Points on a hilly landscape, in no order, each with its height.
A ball rolls from a point to whichever of its 6 nearest points has the largest drop for the distance, and stops where none of them is lower. Distance is the straight distance between rows; heights are no part of it.
q370 height 695: [  1  -9   5 -18   3   2 -10   1  -4  40   5]
q864 height 207: [  0 -22   9   6   2   8   9   0   3  16  -9]
q547 height 297: [-17   9   3  -8  -5 -16 -16  -5 -12  30   6]
q265 height 334: [  0  15  -8   8  -1   1   3   0  -3 -38   4]
q628 height 341: [-21  20 -20   2  -6  -5  15  -8  20 -18  13]
q683 height 362: [-29  24 -14  10  -9 -10   4 -14  17  -5  12]
q480 height 247: [-12  -8  -3   1  -2   0  23 -12  25 -14  20]
q170 height 420: [ 18  11  -8 -21  -5  -5 -20   3  -7   8 -19]
q121 height 368: [-16   8  -7   6  -7   0   0  -3   3 -20   6]
q424 height 436: [-21   3  -5   3  -8  -3   4 -12   7 -12  15]
q408 height 400: [-22  -7   0   2  -6  -4  -4  -5   0   5  13]
q620 height 162: [ 16  -4   6   5   1   4   7   4  -8 -25  -3]
q627 height 260: [ 26  -9  15   5   8   5   9   5 -10 -13 -10]
q661 height 261: [  8  15  -7   6   0  -4  -6   4 -12 -27  -9]
q16 height 369: [ 36 -11  13   1  13  11   9   7   7  15 -27]
q494 height 291: [ 19 -10   5  -8   7  12   4  10   5  37 -18]
q602 height 143: [ 10  -4   1   9   6   7   9   1  -6 -29   3]
q339 height 574: [  0 -13  16  -5  14   2   3   3  -4  55  21]
q40 height 174: [ 21  -8  10  15  10   7  20   0  -1 -28   1]
q66 height 316: [-13  17 -16   3  -2  -2  11  -6  20 -28  15]
q804 height 366: [  7   4  -2  -6  -4  -2 -14   3 -13  -8 -16]
q489 height 547: [ 12 -13   3 -14   1   4  -8   6  -1  19 -10]
q555 height 491: [  2  -3  -3 -18  -5  -4 -17   4  -4  25  -9]
q270 height 195: [ 24  -6   8  -7   2   4   0   8 -10 -11 -13]
q183 height 59: [ 20   6   0   8   9   2  10   3 -10 -34   3]
q998 height 330: [ -7   8  -6   5  -5   1   1   1  -3 -27   0]
q112 height 172: [-11 -10   1   5  -5   5  16  -7  16 -15  15]
q189 height 285: [  0  -3  -1  -1  -5   0   0   5  -4 -17  -5]
q464 height 288: [  7  29 -17  15   4   1   5   4   0 -38   6]
q725 height 352: [ 6 -4  2 -4 -4  0 -6  2 -6 -6 -9]
q984 height 498: [-12 -14  14   1   3  -4  -1  -4  -5  40  19]
q673 height 583: [ -7 -17   8  -2   6  -2   3   1  -4  34   4]
q764 height 415: [ 12 -13   6 -14  11  11   6   7   5  51  -5]
q670 height 482: [  4   8  -6 -18  -5  -7 -18   4  -8  11 -16]
q366 height 153: [ 31  -9   4  -8  15  17   6  10  12  37 -25]
q662 height 191: [ 15  23 -12  15  10  -2   5   3 -11 -43  11]
q122 height 331: [ 16 -13  13  -1   5   7   1   4  -1   4 -11]
q338 height 106: [-20  17  -9   9  -9  -8  -7  -4  -4  -7  -3]
q34 height 302: [ 15  -3   5 -11  -1  -1  -8   6  -9  -6 -13]
q959 height 393: [-20 -11   3  10  -6  -4  10 -13  15   4  22]
q909 height 367: [-21  21 -15  13 -10  -2   0  -6   5 -19   1]
q629 height 284: [ 23 -18  16  13   5  10  11   4  -2  -9 -12]
q512 height 365: [-27  12   2   3  -2 -19 -14  -7 -10  20  11]
q548 height 67: [-12   1   0 -11  -4 -10 -17  -3  -9  25   2]
q705 height 329: [  7 -19  10   8   2  11  11   3   5  -1  -5]
q329 height 394: [-15  28 -20  14  -5  -1  12  -6  16 -23   6]
q679 height 155: [-11  -5  10  -6   0  -9 -11  -3  -9  31   9]
q862 height 596: [  2  -9  14 -10   8   0  -2   4  -7  49  11]
q337 height 189: [-22   6  -2   2  -8  -9 -11  -4  -3   6   7]
q881 height 350: [ -7  15 -10   5  -4   0  -8   3  -2 -23  -9]
q293 height 295: [ 17  15  -3  -9  -3  -4 -14   4 -13 -15 -19]
q925 height 335: [-15 -13   0   3  -7   1   2  -5   7  -7  10]
q857 height 427: [ 19 -13   2 -19   6   9  -5   7   7  37 -13]
q416 height 276: [ -7   4 -12   6   0   2  10  -6  15 -26  12]
q509 height 377: [ -8 -17   8   7  -1   6  12  -5   9   1   2]
q994 height 372: [-31  18  -6  10  -8 -14  -7 -15  -1  14  10]
q521 height 324: [ -4  18 -14   8   4   3  11   0   9 -36   9]
q900 height 434: [-18  -6   0  -3  -1 -12  -7  -2  -6  15  12]
q927 height 472: [ -9  -4   2  -4  -7  -5 -10   1  -8   6  -1]
q54 height 190: [ 15   5   1   0   4  -4  -3   6 -13 -24  -8]
q221 height 455: [-10   7  -2  -6  -5  -6 -16   1  -8   7  -9]
q923 height 526: [ 25  -4   1 -24   3   3 -17   4   2  13 -15]
q396 height 258: [  1 -10   2  12   0   8  17  -3  14 -14   8]
q681 height 390: [ -3 -18   7   1  -3   3   1   3  -2  13   0]
q258 height 351: [ -6  22 -17   7   1   1   7   1   5 -33   9]
q21 height 382: [ -7  25 -16  13  -1  -2   5   1   3 -30   2]
q501 height 453: [ 26  -9   8 -16   2   5  -8   3   2  17 -14]
q307 height 459: [-19  -9   8   2   0  -8  -5  -7  -4  22  18]
q352 height 340: [ 28 -14  12  -6   8  12   2  11   6  18 -21]
q7 height 227: [ -1  -6   3   7  -3   7   9  -3   3 -20   3]
q290 height 463: [ -9 -10   6  -9  -5  -4 -11   1  -6  21   2]

For each start below, name the point where the ball stops.
q673: q548
q408: q338
q923: q183
q21: q183
q521: q112
q984: q548
q804: q183
q725: q183
q501: q366
q628: q112

Call two points neighbours if one is among the 6 nearest of the other. Go from one point of each pair to the other, from neighbour to neighbour, staying as low as possible. Name the highest point that can't be avoided.
q366, q183: q352
q112, q864: q705
q112, q183: q7
